A landscape with many valleys, sampled at points; each row gives a point and its height.
A ball rolls from a point to whichever of its 2 nearest points has the largest drop for the distance, and stops where none of them is lower. Distance is the straight distance between rows; heights are no part of it.
J80 (h 727): 97; 115; 101; 115; 82; 117; 148; 120; 100; 98; 104; 106; 90; 104; 128; 112; 123; 92; 106; 91; 110; 90; 94; 92; 106
J388 (h 396): 110; 102; 113; 106; 76; 104; 99; 107; 125; 99; 96; 100; 111; 101; 88; 103; 105; 111; 84; 86; 109; 135; 99; 99; 79
J333 (h 548): 102; 118; 103; 105; 63; 102; 131; 115; 108; 126; 103; 104; 121; 80; 118; 112; 108; 86; 101; 86; 135; 140; 118; 87; 98
J372 (h 747): 96; 93; 114; 94; 100; 103; 113; 101; 125; 108; 75; 81; 109; 85; 70; 88; 116; 68; 83; 123; 111; 88; 80; 131; 101
J631 (h 599): 77; 69; 83; 94; 122; 73; 64; 85; 66; 95; 96; 99; 114; 110; 97; 92; 75; 109; 110; 113; 80; 95; 121; 103; 109
J727 (h 760): 82; 87; 108; 122; 69; 98; 110; 121; 103; 85; 95; 88; 119; 123; 108; 118; 92; 120; 83; 88; 91; 122; 108; 96; 95
J161 (h 222): 108; 92; 94; 103; 110; 97; 90; 97; 111; 100; 105; 94; 89; 103; 76; 97; 92; 114; 94; 107; 93; 103; 104; 101; 101
J231 (h 710): 97; 70; 109; 87; 99; 72; 71; 95; 78; 87; 87; 91; 108; 110; 63; 95; 82; 102; 101; 99; 98; 110; 105; 105; 79
J284 (h 462): 98; 108; 132; 112; 73; 113; 96; 117; 118; 81; 78; 104; 130; 114; 98; 100; 114; 116; 73; 73; 96; 132; 77; 109; 64
J329 (h 328): 86; 96; 96; 94; 109; 82; 127; 116; 52; 97; 109; 113; 92; 104; 104; 112; 80; 98; 126; 105; 106; 68; 104; 86; 112
J139 (h 245): 90; 77; 123; 96; 92; 76; 105; 121; 71; 80; 78; 90; 103; 99; 54; 93; 88; 97; 101; 99; 110; 99; 87; 109; 86
J679 (h 670): 104; 75; 87; 94; 128; 86; 58; 82; 87; 88; 106; 91; 94; 121; 80; 100; 81; 119; 100; 110; 71; 107; 118; 98; 92
J673 (h 131): 94; 105; 118; 120; 88; 120; 91; 119; 81; 70; 85; 130; 95; 101; 104; 93; 120; 121; 80; 66; 83; 102; 73; 92; 66
J940 (h 409): 103; 105; 96; 119; 110; 131; 102; 100; 136; 90; 107; 83; 80; 115; 97; 99; 110; 122; 74; 108; 72; 92; 87; 110; 114
J911 (h 768): 94; 102; 111; 94; 88; 112; 128; 108; 135; 112; 77; 79; 113; 85; 90; 92; 127; 49; 81; 119; 114; 92; 88; 128; 104
J496 (h 466): 92; 103; 122; 118; 60; 106; 116; 120; 126; 102; 86; 87; 138; 103; 105; 112; 107; 101; 78; 87; 111; 145; 98; 104; 86
J98 (h 276): 98; 115; 77; 108; 95; 107; 89; 80; 117; 129; 105; 93; 112; 88; 144; 102; 106; 99; 103; 90; 107; 109; 117; 99; 116
J232 (h 162): 126; 98; 113; 65; 91; 78; 68; 74; 94; 110; 110; 107; 93; 87; 69; 94; 90; 101; 115; 85; 120; 134; 110; 88; 66
J525 (h 257): 95; 86; 107; 90; 87; 70; 103; 116; 54; 90; 100; 106; 104; 98; 80; 103; 77; 103; 119; 87; 117; 108; 109; 89; 86
J513 (h 653): 109; 86; 80; 92; 140; 95; 40; 65; 99; 97; 100; 97; 98; 114; 95; 90; 87; 124; 105; 102; 72; 103; 113; 103; 97
J272 (h 208): 109; 109; 117; 92; 103; 99; 81; 109; 64; 89; 85; 136; 93; 80; 99; 80; 107; 112; 108; 63; 115; 92; 76; 103; 68
J623 (h 333): 106; 111; 112; 89; 123; 96; 129; 112; 95; 96; 98; 118; 74; 99; 72; 104; 106; 77; 121; 125; 110; 61; 83; 98; 104
J788 (h 189): 105; 95; 98; 103; 106; 93; 91; 104; 86; 93; 105; 108; 88; 106; 93; 100; 90; 121; 101; 89; 96; 99; 107; 94; 91
J108 (h 610): 117; 128; 98; 88; 101; 113; 130; 102; 126; 126; 100; 102; 92; 78; 115; 102; 121; 60; 111; 106; 124; 92; 103; 101; 107
J847 (h 619): 75; 92; 81; 123; 100; 115; 96; 83; 132; 101; 106; 65; 111; 118; 131; 110; 108; 107; 80; 121; 63; 90; 100; 119; 133
J384 (h 202): 127; 90; 103; 69; 110; 78; 69; 77; 89; 103; 119; 102; 82; 99; 59; 97; 82; 106; 113; 102; 101; 123; 113; 85; 76
J444 (h 123): 138; 109; 111; 75; 100; 92; 79; 85; 106; 107; 113; 115; 78; 84; 69; 87; 97; 108; 108; 91; 114; 123; 101; 90; 73
J104 (h 239): 105; 116; 92; 101; 89; 108; 108; 96; 117; 126; 98; 98; 107; 83; 120; 102; 113; 93; 100; 92; 120; 110; 109; 102; 105
J642 (h 110): 128; 120; 92; 107; 121; 128; 78; 97; 110; 85; 124; 123; 55; 92; 94; 86; 103; 121; 84; 90; 76; 104; 85; 82; 91
J267 (h 428): 107; 121; 82; 102; 114; 110; 116; 92; 86; 112; 130; 115; 84; 97; 151; 111; 98; 107; 126; 91; 96; 74; 103; 83; 124
J221 (h 194): 109; 93; 139; 91; 74; 98; 90; 107; 122; 84; 80; 90; 119; 106; 62; 99; 106; 104; 77; 86; 107; 139; 79; 114; 61
J786 (h 459): 86; 97; 86; 108; 93; 97; 150; 112; 114; 94; 127; 90; 88; 110; 104; 118; 95; 67; 104; 141; 99; 94; 117; 81; 129
J675 (h 432): 75; 83; 90; 93; 108; 71; 78; 95; 51; 103; 89; 105; 122; 92; 108; 91; 78; 98; 121; 89; 111; 89; 109; 105; 102
J832 (h 622): 116; 112; 106; 73; 79; 77; 113; 104; 81; 126; 120; 114; 111; 68; 97; 104; 77; 87; 122; 92; 136; 119; 119; 80; 96
J480 (h 534): 103; 107; 72; 100; 118; 106; 103; 86; 112; 116; 127; 95; 88; 95; 112; 105; 88; 100; 109; 122; 94; 103; 115; 85; 133
J536 (h 259): 112; 90; 80; 86; 128; 85; 72; 85; 78; 100; 127; 104; 87; 106; 87; 102; 69; 119; 117; 110; 81; 108; 126; 84; 105
J968 (h 206): 96; 69; 103; 103; 110; 85; 61; 93; 71; 70; 90; 89; 102; 142; 87; 113; 78; 124; 88; 92; 72; 107; 110; 101; 76
J531 (h 136): 114; 105; 96; 112; 119; 119; 73; 99; 92; 75; 114; 118; 64; 106; 102; 93; 101; 129; 84; 84; 68; 95; 94; 91; 87
J474 (h 776): 79; 90; 100; 129; 94; 105; 88; 105; 87; 82; 87; 91; 106; 130; 129; 107; 108; 134; 86; 82; 67; 78; 92; 114; 106
J386 (h 199): 106; 99; 86; 86; 98; 79; 79; 87; 89; 114; 117; 106; 108; 89; 104; 103; 75; 107; 114; 90; 112; 119; 127; 87; 95
J244 (h 558): 85; 93; 128; 116; 78; 110; 126; 134; 90; 75; 76; 95; 111; 111; 83; 101; 111; 110; 85; 85; 104; 97; 74; 115; 87
J492 (h 182): 95; 84; 95; 97; 85; 77; 97; 98; 110; 103; 117; 90; 105; 94; 80; 98; 78; 90; 89; 124; 107; 127; 125; 93; 108
J859 (h 440): 96; 100; 82; 119; 111; 123; 107; 91; 138; 97; 119; 73; 85; 118; 105; 107; 103; 109; 83; 124; 71; 98; 98; 102; 133
J137 (h 555): 109; 110; 79; 82; 133; 102; 104; 82; 107; 118; 123; 109; 87; 85; 103; 103; 88; 85; 122; 137; 98; 90; 109; 85; 132
J413 (h 654): 116; 115; 112; 76; 90; 85; 127; 115; 74; 119; 117; 122; 100; 72; 95; 110; 82; 86; 126; 95; 134; 94; 106; 80; 101
J901 (h 703): 110; 114; 125; 96; 91; 115; 112; 112; 110; 105; 70; 106; 103; 80; 86; 81; 131; 87; 92; 88; 126; 95; 72; 121; 85
J710 (h 297): 104; 112; 97; 79; 108; 91; 109; 96; 78; 129; 97; 114; 111; 71; 121; 96; 98; 76; 125; 93; 128; 83; 104; 102; 107
J287 (h 55): 136; 110; 108; 97; 107; 122; 79; 92; 137; 91; 110; 108; 67; 95; 68; 85; 109; 114; 78; 96; 92; 119; 86; 98; 81
J528 (h 559): 75; 83; 79; 93; 120; 83; 112; 91; 69; 98; 120; 106; 99; 105; 110; 105; 80; 90; 121; 139; 87; 79; 122; 87; 134
J331 (h 501): 108; 111; 89; 94; 114; 96; 122; 105; 74; 107; 135; 117; 84; 99; 118; 116; 75; 112; 124; 103; 99; 82; 115; 71; 121
J640 (h 667): 101; 77; 84; 81; 133; 80; 43; 66; 91; 107; 95; 99; 109; 97; 84; 83; 83; 110; 112; 112; 86; 102; 115; 109; 97
J512 (h 242): 105; 113; 101; 77; 125; 92; 116; 98; 87; 117; 99; 119; 94; 82; 99; 102; 102; 66; 130; 120; 115; 66; 95; 99; 110
J572 (h 334): 85; 104; 83; 112; 103; 109; 64; 68; 136; 125; 87; 76; 129; 97; 137; 94; 111; 98; 81; 103; 86; 97; 107; 125; 122
J197 (h 647): 75; 90; 95; 116; 79; 98; 89; 96; 114; 106; 88; 81; 127; 106; 127; 106; 98; 103; 82; 98; 94; 106; 108; 114; 111
J364 (h 161): 113; 91; 106; 104; 116; 106; 64; 96; 82; 74; 100; 116; 79; 114; 90; 91; 100; 126; 88; 80; 78; 97; 93; 100; 72
J83 (h 132): 93; 96; 112; 111; 103; 107; 92; 111; 82; 83; 79; 110; 97; 106; 94; 86; 110; 117; 93; 82; 96; 79; 79; 115; 87
J869 (h 85): 136; 121; 103; 102; 106; 128; 82; 99; 121; 86; 123; 123; 58; 86; 80; 90; 110; 116; 78; 87; 88; 123; 84; 77; 76
J138 (h 358): 108; 86; 112; 96; 75; 90; 95; 104; 124; 101; 99; 88; 108; 98; 67; 103; 92; 99; 85; 104; 109; 136; 106; 99; 84
J486 (h 759): 79; 95; 108; 121; 95; 117; 97; 109; 106; 80; 80; 85; 108; 124; 112; 102; 112; 127; 74; 89; 70; 77; 78; 125; 99
J770 (h 655): 86; 89; 82; 106; 141; 117; 86; 79; 102; 98; 85; 93; 95; 114; 107; 86; 116; 111; 106; 121; 67; 55; 85; 122; 121
J988 (h 672): 115; 105; 109; 107; 100; 118; 121; 109; 136; 96; 101; 93; 80; 101; 68; 97; 111; 102; 78; 115; 100; 99; 86; 106; 101
J974 (h 692): 107; 91; 111; 99; 100; 105; 103; 102; 136; 101; 93; 82; 95; 96; 57; 91; 100; 98; 77; 122; 96; 103; 88; 117; 98
J125 (h 641): 72; 86; 88; 119; 103; 102; 79; 87; 118; 96; 94; 71; 116; 122; 120; 107; 96; 119; 77; 109; 61; 90; 100; 121; 119
J666 (h 196): 92; 85; 137; 101; 84; 92; 108; 126; 82; 68; 66; 89; 113; 97; 57; 91; 102; 102; 93; 85; 113; 103; 71; 119; 76
J796 (h 715): 94; 83; 114; 107; 99; 105; 109; 113; 118; 86; 90; 80; 96; 113; 63; 99; 97; 109; 73; 116; 83; 94; 85; 120; 95
J373 (h 603): 121; 110; 83; 81; 141; 101; 74; 74; 100; 120; 114; 114; 86; 83; 95; 87; 90; 112; 121; 113; 98; 90; 102; 98; 113
J94 (h 254): 111; 103; 93; 99; 120; 108; 103; 92; 124; 108; 103; 95; 84; 97; 77; 93; 103; 98; 96; 126; 97; 90; 94; 103; 112
J410 (h 234): 128; 90; 93; 76; 127; 85; 69; 81; 78; 93; 127; 104; 73; 108; 65; 101; 74; 117; 114; 107; 85; 114; 117; 82; 88
J260 (h 449): 110; 128; 86; 111; 105; 121; 114; 101; 85; 101; 135; 125; 71; 95; 149; 110; 103; 123; 112; 80; 93; 85; 98; 72; 118
J893 (h 681): 111; 116; 114; 87; 85; 93; 125; 120; 76; 110; 99; 119; 103; 78; 99; 100; 99; 94; 118; 81; 135; 103; 97; 92; 91
J158 (h 361): 74; 84; 102; 104; 102; 82; 127; 124; 45; 84; 89; 103; 100; 111; 98; 105; 87; 98; 120; 97; 106; 69; 94; 96; 107
J924 (h 568): 85; 93; 85; 103; 116; 112; 106; 85; 125; 111; 94; 81; 106; 99; 111; 92; 117; 72; 94; 130; 90; 80; 99; 120; 121
J500 (h 699): 86; 99; 79; 119; 108; 113; 127; 100; 110; 94; 111; 85; 89; 118; 127; 110; 118; 87; 110; 118; 77; 68; 97; 103; 126
J797 (h 359): 84; 97; 88; 111; 114; 116; 80; 78; 127; 112; 86; 79; 117; 104; 118; 92; 116; 105; 85; 109; 80; 79; 93; 128; 116
J308 (h 240): 116; 94; 130; 82; 77; 94; 68; 84; 128; 97; 77; 90; 125; 105; 72; 99; 105; 101; 80; 83; 112; 147; 86; 107; 57
J878 (h 546): 104; 106; 96; 122; 83; 118; 108; 109; 133; 96; 118; 90; 92; 114; 110; 114; 99; 123; 81; 95; 90; 126; 109; 90; 108
J213 (h 288): 96; 91; 100; 102; 78; 86; 133; 121; 96; 97; 115; 96; 92; 101; 76; 112; 82; 93; 95; 118; 114; 114; 116; 80; 106
J614 (h 729): 76; 86; 113; 118; 59; 86; 120; 128; 88; 89; 92; 88; 131; 109; 102; 118; 88; 102; 92; 87; 110; 132; 111; 90; 97
J868 (h 531): 88; 96; 80; 101; 119; 90; 124; 103; 70; 99; 129; 106; 85; 112; 114; 118; 79; 102; 124; 122; 84; 75; 116; 74; 130
J784 (h 279): 116; 89; 111; 78; 87; 85; 54; 66; 125; 104; 87; 89; 117; 105; 75; 101; 98; 99; 86; 90; 111; 143; 102; 100; 65
J805 (h 327): 123; 104; 128; 84; 89; 88; 104; 116; 77; 87; 101; 124; 78; 89; 60; 89; 99; 107; 107; 86; 117; 110; 85; 89; 69
J75 (h 662): 84; 96; 99; 115; 96; 107; 63; 88; 123; 88; 82; 77; 121; 129; 124; 102; 99; 131; 73; 91; 63; 94; 91; 124; 97
J60 (h 738): 86; 87; 115; 114; 102; 113; 104; 117; 109; 75; 84; 84; 97; 121; 82; 98; 103; 123; 69; 101; 72; 82; 78; 127; 93
J771 (h 602): 120; 130; 99; 115; 84; 136; 119; 101; 152; 117; 108; 94; 96; 90; 117; 101; 127; 102; 81; 95; 111; 127; 99; 99; 107
J430 (h 682): 88; 82; 85; 86; 122; 82; 57; 71; 93; 118; 86; 101; 122; 83; 94; 75; 90; 94; 107; 116; 100; 96; 111; 117; 107
J369 (h 702): 95; 79; 116; 98; 85; 81; 73; 103; 62; 68; 80; 98; 121; 134; 98; 114; 87; 117; 96; 68; 100; 126; 101; 90; 66
J235 (h 475): 100; 107; 76; 120; 113; 121; 111; 97; 115; 97; 128; 88; 72; 120; 118; 112; 101; 117; 99; 111; 75; 93; 101; 87; 136
J216 (h 431): 104; 104; 125; 111; 65; 105; 101; 110; 128; 89; 90; 97; 132; 117; 98; 111; 104; 114; 76; 79; 100; 150; 95; 97; 69
J38 (h 307): 89; 113; 77; 114; 91; 110; 72; 72; 134; 129; 97; 79; 124; 94; 155; 101; 113; 100; 90; 92; 96; 110; 117; 109; 125
J250 (h 410): 85; 87; 99; 101; 102; 88; 143; 116; 101; 88; 112; 96; 87; 111; 79; 113; 93; 66; 104; 149; 98; 83; 107; 88; 123
J367 (h 689): 92; 89; 108; 108; 81; 91; 70; 97; 85; 78; 76; 97; 129; 136; 122; 111; 89; 124; 89; 68; 87; 118; 100; 94; 74
J853 (h 673): 92; 97; 77; 112; 132; 119; 106; 86; 110; 97; 105; 91; 85; 118; 113; 99; 115; 101; 109; 124; 70; 64; 92; 107; 129
J242 (h 152): 100; 80; 101; 90; 71; 69; 100; 103; 93; 96; 123; 94; 103; 101; 70; 109; 70; 92; 95; 110; 111; 141; 131; 79; 93
J841 (h 579): 109; 124; 90; 95; 102; 109; 140; 107; 124; 116; 117; 102; 85; 90; 120; 114; 110; 58; 120; 119; 111; 87; 109; 89; 118
J551 (h 88): 133; 115; 110; 92; 101; 107; 90; 96; 123; 104; 104; 113; 77; 81; 70; 83; 107; 108; 95; 96; 111; 114; 90; 100; 82
J575 (h 96): 93; 100; 124; 117; 91; 122; 99; 122; 93; 70; 78; 113; 97; 109; 92; 90; 121; 121; 72; 79; 84; 87; 67; 114; 75
J307 (h 399): 120; 90; 113; 90; 97; 93; 79; 95; 91; 84; 106; 108; 83; 111; 72; 101; 96; 117; 95; 84; 97; 123; 101; 91; 68
J442 (h 676): 92; 89; 101; 110; 91; 100; 59; 90; 107; 83; 78; 88; 126; 134; 125; 106; 93; 128; 81; 79; 74; 106; 97; 108; 85
J837 (h 163): 117; 104; 96; 82; 102; 83; 94; 96; 92; 115; 114; 112; 95; 81; 82; 95; 83; 102; 117; 100; 115; 107; 110; 90; 95
J48 (h 506): 92; 109; 109; 117; 56; 105; 128; 119; 123; 116; 96; 90; 133; 93; 120; 115; 108; 92; 85; 90; 121; 146; 115; 92; 100
J980 (h 663): 115; 135; 95; 116; 93; 140; 138; 109; 132; 102; 117; 105; 74; 99; 130; 108; 132; 92; 95; 98; 103; 96; 87; 89; 114
J74 (h 146): 100; 95; 138; 104; 74; 101; 110; 124; 103; 79; 76; 95; 120; 101; 67; 95; 109; 106; 84; 83; 112; 126; 75; 114; 70
J733 (h 158): 91; 107; 111; 114; 94; 110; 81; 115; 59; 75; 85; 138; 98; 96; 122; 92; 114; 123; 95; 53; 91; 96; 79; 91; 66
J607 (h 209): 98; 84; 108; 93; 78; 72; 100; 110; 83; 95; 101; 96; 107; 94; 71; 101; 80; 94; 104; 99; 118; 126; 113; 90; 87
J460 (h 635): 113; 117; 95; 82; 109; 107; 120; 92; 136; 128; 93; 94; 97; 77; 96; 92; 122; 47; 101; 125; 118; 93; 102; 110; 113
J862 (h 693): 108; 127; 105; 123; 77; 131; 152; 121; 120; 99; 114; 111; 87; 101; 128; 112; 132; 99; 93; 90; 110; 109; 94; 84; 102
J845 (h 411): 83; 80; 106; 92; 111; 69; 85; 106; 43; 88; 79; 103; 114; 93; 83; 87; 81; 100; 125; 86; 111; 84; 95; 107; 92
J389 (h 317): 102; 77; 114; 85; 83; 78; 68; 85; 117; 95; 90; 82; 117; 103; 65; 100; 88; 93; 85; 101; 105; 135; 104; 107; 75
J176 (h 281): 118; 112; 106; 94; 120; 112; 109; 98; 122; 108; 90; 106; 79; 91; 69; 86; 117; 87; 97; 120; 109; 76; 79; 112; 100
J303 (h 499): 94; 116; 87; 114; 107; 120; 101; 89; 101; 108; 95; 100; 96; 104; 143; 96; 128; 105; 107; 85; 93; 70; 90; 115; 112
J70 (h 627): 120; 101; 89; 84; 138; 101; 45; 66; 112; 115; 93; 110; 96; 87; 89; 74; 103; 114; 108; 96; 95; 94; 96; 116; 91
J463 (h 308): 115; 116; 118; 83; 129; 102; 116; 105; 105; 101; 83; 118; 75; 89; 65; 91; 121; 71; 115; 126; 115; 60; 72; 111; 98
J744 (h 403): 118; 110; 109; 102; 72; 95; 125; 125; 90; 90; 127; 117; 88; 102; 87; 115; 89; 120; 103; 86; 110; 138; 116; 67; 82
J807 (h 679): 106; 113; 109; 90; 94; 111; 112; 102; 115; 123; 70; 94; 113; 76; 101; 86; 129; 68; 95; 94; 128; 95; 88; 122; 97
J738 (h 615): 126; 105; 89; 80; 150; 106; 60; 70; 109; 113; 101; 114; 80; 89; 77; 75; 98; 117; 112; 116; 88; 92; 93; 107; 105
J149 (h 544): 104; 117; 84; 108; 94; 117; 141; 104; 138; 111; 122; 86; 84; 101; 116; 115; 110; 69; 103; 124; 102; 101; 108; 88; 127
J20 (h 167): 98; 112; 111; 73; 102; 82; 132; 111; 91; 116; 98; 111; 104; 76; 95; 104; 101; 37; 126; 123; 132; 81; 104; 97; 110
J325 (h 589): 103; 102; 83; 91; 125; 98; 89; 84; 97; 119; 102; 106; 96; 87; 103; 90; 95; 101; 115; 110; 103; 85; 103; 102; 112
J227 (h 639): 109; 101; 80; 97; 135; 102; 40; 65; 105; 111; 93; 106; 102; 100; 113; 82; 97; 123; 108; 87; 87; 92; 106; 110; 98
J9 (h 286): 100; 110; 106; 80; 93; 84; 114; 109; 55; 120; 102; 117; 119; 71; 122; 102; 85; 87; 131; 78; 137; 90; 105; 92; 102
J861 (h 784): 78; 93; 105; 128; 78; 104; 106; 116; 90; 83; 91; 92; 110; 126; 125; 114; 104; 126; 87; 80; 83; 98; 98; 102; 102
J644 (h 637): 119; 135; 97; 100; 104; 128; 128; 101; 125; 113; 107; 111; 80; 89; 129; 102; 129; 81; 108; 97; 114; 85; 93; 97; 107
J391 (h 364): 131; 99; 127; 84; 89; 94; 96; 105; 82; 79; 116; 119; 68; 100; 58; 98; 98; 113; 98; 87; 102; 126; 96; 79; 59
J934 (h 591): 79; 86; 111; 111; 83; 97; 109; 118; 92; 89; 78; 87; 116; 106; 90; 101; 98; 104; 90; 93; 105; 98; 89; 113; 95
J696 (h 690): 109; 72; 106; 90; 117; 84; 64; 87; 88; 84; 96; 90; 93; 119; 59; 99; 85; 113; 95; 105; 81; 108; 106; 105; 77
J936 (h 230): 100; 91; 77; 92; 118; 82; 63; 81; 80; 107; 114; 106; 104; 102; 114; 101; 73; 119; 117; 92; 91; 105; 126; 92; 100
J50 (h 491): 87; 101; 121; 121; 75; 114; 105; 119; 110; 87; 82; 95; 122; 113; 109; 103; 112; 120; 79; 80; 94; 113; 83; 112; 86
J729 (h 580): 79; 74; 82; 94; 120; 76; 92; 93; 68; 97; 107; 104; 104; 102; 90; 94; 76; 98; 110; 133; 87; 88; 119; 95; 122
J931 (h 444): 122; 117; 103; 97; 82; 101; 125; 122; 78; 94; 140; 127; 85; 96; 108; 118; 80; 124; 112; 79; 108; 123; 119; 62; 92
J2 (h 338): 104; 120; 73; 94; 116; 110; 116; 85; 116; 125; 122; 97; 94; 88; 145; 107; 107; 70; 125; 116; 100; 87; 115; 92; 132
J408 (h 160): 101; 100; 103; 100; 109; 95; 94; 107; 70; 92; 93; 120; 92; 98; 98; 90; 97; 116; 109; 80; 105; 81; 91; 103; 90
J63 (h 507): 103; 108; 94; 104; 91; 106; 144; 112; 129; 103; 119; 90; 82; 99; 89; 115; 100; 74; 96; 132; 109; 103; 106; 83; 119
J767 (h 511): 105; 102; 91; 121; 99; 118; 120; 113; 119; 89; 121; 90; 76; 117; 99; 111; 97; 120; 86; 107; 85; 103; 103; 87; 119
J544 (h 576): 106; 123; 99; 127; 78; 135; 115; 104; 149; 103; 112; 90; 98; 107; 126; 111; 119; 119; 74; 91; 93; 126; 99; 95; 112
J26 (h 696): 86; 82; 85; 101; 115; 91; 57; 75; 110; 112; 88; 89; 120; 99; 101; 87; 91; 103; 93; 109; 90; 102; 110; 117; 104
J965 (h 368): 94; 95; 107; 102; 108; 96; 141; 122; 97; 88; 97; 102; 82; 110; 73; 110; 104; 74; 108; 131; 103; 68; 88; 97; 110
J321 (h 382): 89; 95; 94; 113; 116; 122; 93; 89; 132; 98; 93; 76; 100; 115; 100; 94; 111; 116; 77; 112; 71; 81; 86; 126; 112
J130 (h 717): 93; 77; 107; 90; 88; 70; 71; 98; 64; 81; 85; 95; 118; 114; 86; 106; 80; 104; 109; 77; 108; 120; 109; 95; 75
J142 (h 349): 105; 95; 109; 104; 63; 85; 132; 127; 95; 94; 116; 101; 97; 102; 74; 116; 85; 105; 99; 97; 116; 136; 118; 75; 90
J687 (h 628): 108; 95; 87; 91; 151; 108; 70; 77; 97; 105; 89; 112; 88; 97; 85; 75; 105; 116; 110; 118; 82; 68; 88; 116; 110
J276 (h 290): 108; 95; 127; 94; 91; 89; 110; 121; 74; 85; 83; 110; 89; 92; 58; 87; 102; 101; 106; 90; 118; 96; 78; 103; 79
J800 (h 572): 100; 97; 81; 82; 141; 95; 94; 82; 83; 113; 113; 115; 93; 89; 102; 98; 85; 100; 127; 130; 91; 77; 109; 90; 126
J248 (h 505): 98; 113; 68; 116; 106; 115; 107; 88; 118; 112; 131; 87; 85; 107; 136; 115; 99; 107; 106; 107; 87; 103; 112; 86; 138
J18 (h 215): 90; 106; 103; 80; 88; 84; 130; 105; 95; 117; 95; 99; 114; 75; 108; 94; 106; 37; 106; 118; 135; 100; 113; 105; 114
J253 (h 305): 96; 114; 80; 88; 106; 96; 124; 94; 113; 121; 119; 102; 106; 84; 147; 103; 110; 42; 125; 125; 103; 87; 124; 96; 129
J266 (h 545): 79; 92; 87; 100; 118; 103; 105; 89; 97; 112; 83; 93; 110; 98; 118; 91; 115; 71; 112; 117; 96; 65; 95; 121; 115
J133 (h 295): 95; 97; 105; 87; 101; 77; 114; 116; 51; 101; 98; 114; 102; 89; 90; 102; 79; 96; 125; 94; 120; 82; 99; 92; 101
J91 (h 522): 86; 105; 78; 107; 119; 111; 104; 85; 97; 110; 90; 95; 103; 105; 143; 94; 128; 84; 123; 104; 86; 56; 92; 120; 117
J190 (h 453): 79; 90; 86; 101; 112; 87; 90; 92; 74; 110; 88; 100; 114; 96; 113; 93; 94; 98; 113; 97; 102; 80; 106; 109; 110
J514 (h 231): 97; 106; 117; 95; 98; 91; 86; 110; 50; 89; 77; 126; 114; 82; 112; 84; 101; 111; 122; 55; 124; 92; 83; 105; 78
J359 (h 671): 64; 86; 104; 112; 70; 85; 86; 98; 100; 101; 79; 81; 144; 101; 129; 101; 92; 87; 84; 95; 107; 115; 111; 115; 109
J538 (h 638): 96; 99; 90; 98; 143; 111; 84; 87; 85; 102; 83; 112; 89; 104; 102; 78; 115; 109; 111; 107; 85; 50; 79; 121; 109
J828 (h 233): 92; 69; 99; 105; 91; 81; 72; 97; 87; 75; 101; 82; 111; 143; 96; 124; 71; 117; 82; 95; 75; 124; 123; 88; 82
J918 (h 390): 75; 80; 111; 105; 101; 79; 103; 121; 41; 76; 74; 98; 110; 106; 87; 97; 87; 105; 117; 82; 109; 80; 91; 105; 96
J315 (h 210): 111; 120; 113; 69; 111; 88; 131; 111; 84; 120; 116; 124; 95; 77; 97; 115; 91; 58; 136; 116; 126; 69; 103; 85; 110
J281 (h 477): 87; 101; 87; 111; 107; 102; 104; 98; 86; 107; 96; 101; 99; 105; 126; 99; 108; 107; 111; 92; 99; 74; 99; 106; 112
J35 (h 269): 96; 110; 87; 81; 120; 96; 110; 88; 89; 127; 103; 111; 107; 80; 128; 97; 103; 62; 129; 114; 114; 73; 108; 101; 118
J915 (h 725): 103; 97; 121; 96; 99; 104; 108; 111; 107; 100; 71; 94; 103; 90; 66; 84; 115; 87; 90; 102; 116; 88; 74; 124; 89
J699 (h 262): 92; 111; 92; 83; 89; 89; 128; 100; 109; 123; 103; 98; 113; 79; 137; 94; 113; 32; 112; 116; 123; 101; 125; 103; 122
J429 (h 401): 88; 109; 69; 115; 107; 104; 109; 89; 86; 107; 124; 97; 93; 109; 156; 117; 106; 112; 121; 96; 84; 78; 110; 90; 133
J555 (h 649): 113; 112; 109; 112; 94; 132; 109; 104; 151; 99; 99; 90; 89; 99; 88; 95; 120; 110; 67; 103; 95; 108; 84; 115; 97
J361 (h 621): 71; 91; 103; 117; 76; 103; 114; 110; 101; 98; 81; 80; 125; 107; 118; 107; 108; 97; 87; 95; 98; 98; 95; 116; 107
J457 (h 476): 118; 117; 99; 94; 99; 99; 119; 111; 79; 103; 134; 124; 81; 91; 112; 110; 80; 118; 117; 89; 109; 99; 111; 71; 105
J942 (h 371): 85; 108; 70; 107; 106; 101; 108; 85; 97; 120; 115; 93; 104; 96; 154; 108; 110; 85; 122; 106; 94; 81; 114; 101; 130
J803 (h 698): 73; 84; 108; 110; 59; 80; 95; 111; 101; 92; 86; 84; 142; 104; 110; 109; 83; 92; 84; 95; 111; 137; 114; 100; 97
J664 (h 587): 109; 112; 104; 88; 69; 88; 120; 111; 96; 123; 110; 106; 116; 72; 102; 106; 91; 87; 110; 91; 137; 136; 119; 83; 94
J89 (h 183): 106; 114; 116; 101; 94; 109; 71; 103; 76; 86; 84; 140; 103; 85; 112; 84; 118; 114; 99; 56; 104; 109; 77; 93; 58
J335 (h 258): 99; 113; 113; 89; 96; 93; 108; 113; 50; 106; 90; 126; 112; 75; 122; 96; 98; 98; 128; 65; 134; 86; 89; 98; 92
J462 (h 728): 93; 109; 89; 117; 91; 119; 137; 107; 116; 101; 104; 89; 91; 110; 129; 110; 124; 85; 105; 103; 93; 80; 95; 103; 116
J318 (h 261): 89; 79; 87; 109; 83; 79; 77; 93; 98; 87; 114; 84; 112; 130; 110; 122; 69; 115; 88; 97; 82; 132; 135; 78; 96
J258 (h 184): 110; 82; 103; 99; 119; 100; 50; 82; 88; 72; 91; 98; 93; 133; 88; 100; 92; 125; 84; 87; 71; 103; 102; 104; 74
J406 (h 594): 78; 93; 83; 113; 100; 116; 110; 85; 139; 104; 105; 66; 110; 108; 128; 103; 119; 78; 84; 128; 73; 88; 100; 124; 128
J155 (h 657): 110; 109; 98; 92; 103; 107; 101; 90; 131; 127; 86; 93; 104; 76; 92; 87; 115; 76; 90; 111; 119; 102; 97; 115; 106
J794 (h 201): 116; 115; 95; 92; 94; 101; 108; 98; 109; 122; 112; 108; 95; 80; 102; 102; 95; 100; 106; 98; 123; 111; 110; 90; 102
J686 (h 626): 123; 129; 113; 115; 85; 142; 121; 109; 151; 100; 106; 106; 84; 87; 97; 95; 132; 107; 68; 97; 104; 120; 82; 98; 94
J943 (h 525): 86; 101; 117; 121; 80; 123; 130; 124; 109; 83; 85; 93; 105; 112; 103; 102; 124; 110; 78; 91; 95; 90; 74; 116; 94
J996 (h 232): 85; 87; 96; 97; 87; 77; 123; 106; 97; 101; 116; 95; 101; 95; 83; 102; 81; 75; 94; 136; 115; 109; 121; 91; 120

Call two points neighbours if one is among the 2 nearest of the other. Go from one point of each pair to the other, from neighbour to neighbour, staying as low as possible. Name the highest point that can't be avoided.
J575 and J242 -> J457
J287 and J837 -> J536
J74 and J20 -> J307
J20 and J575 -> J710

Where does a ball stop that starts at each point below?
J130 -> J242
J303 -> J242
J63 -> J575
J729 -> J242
J859 -> J837
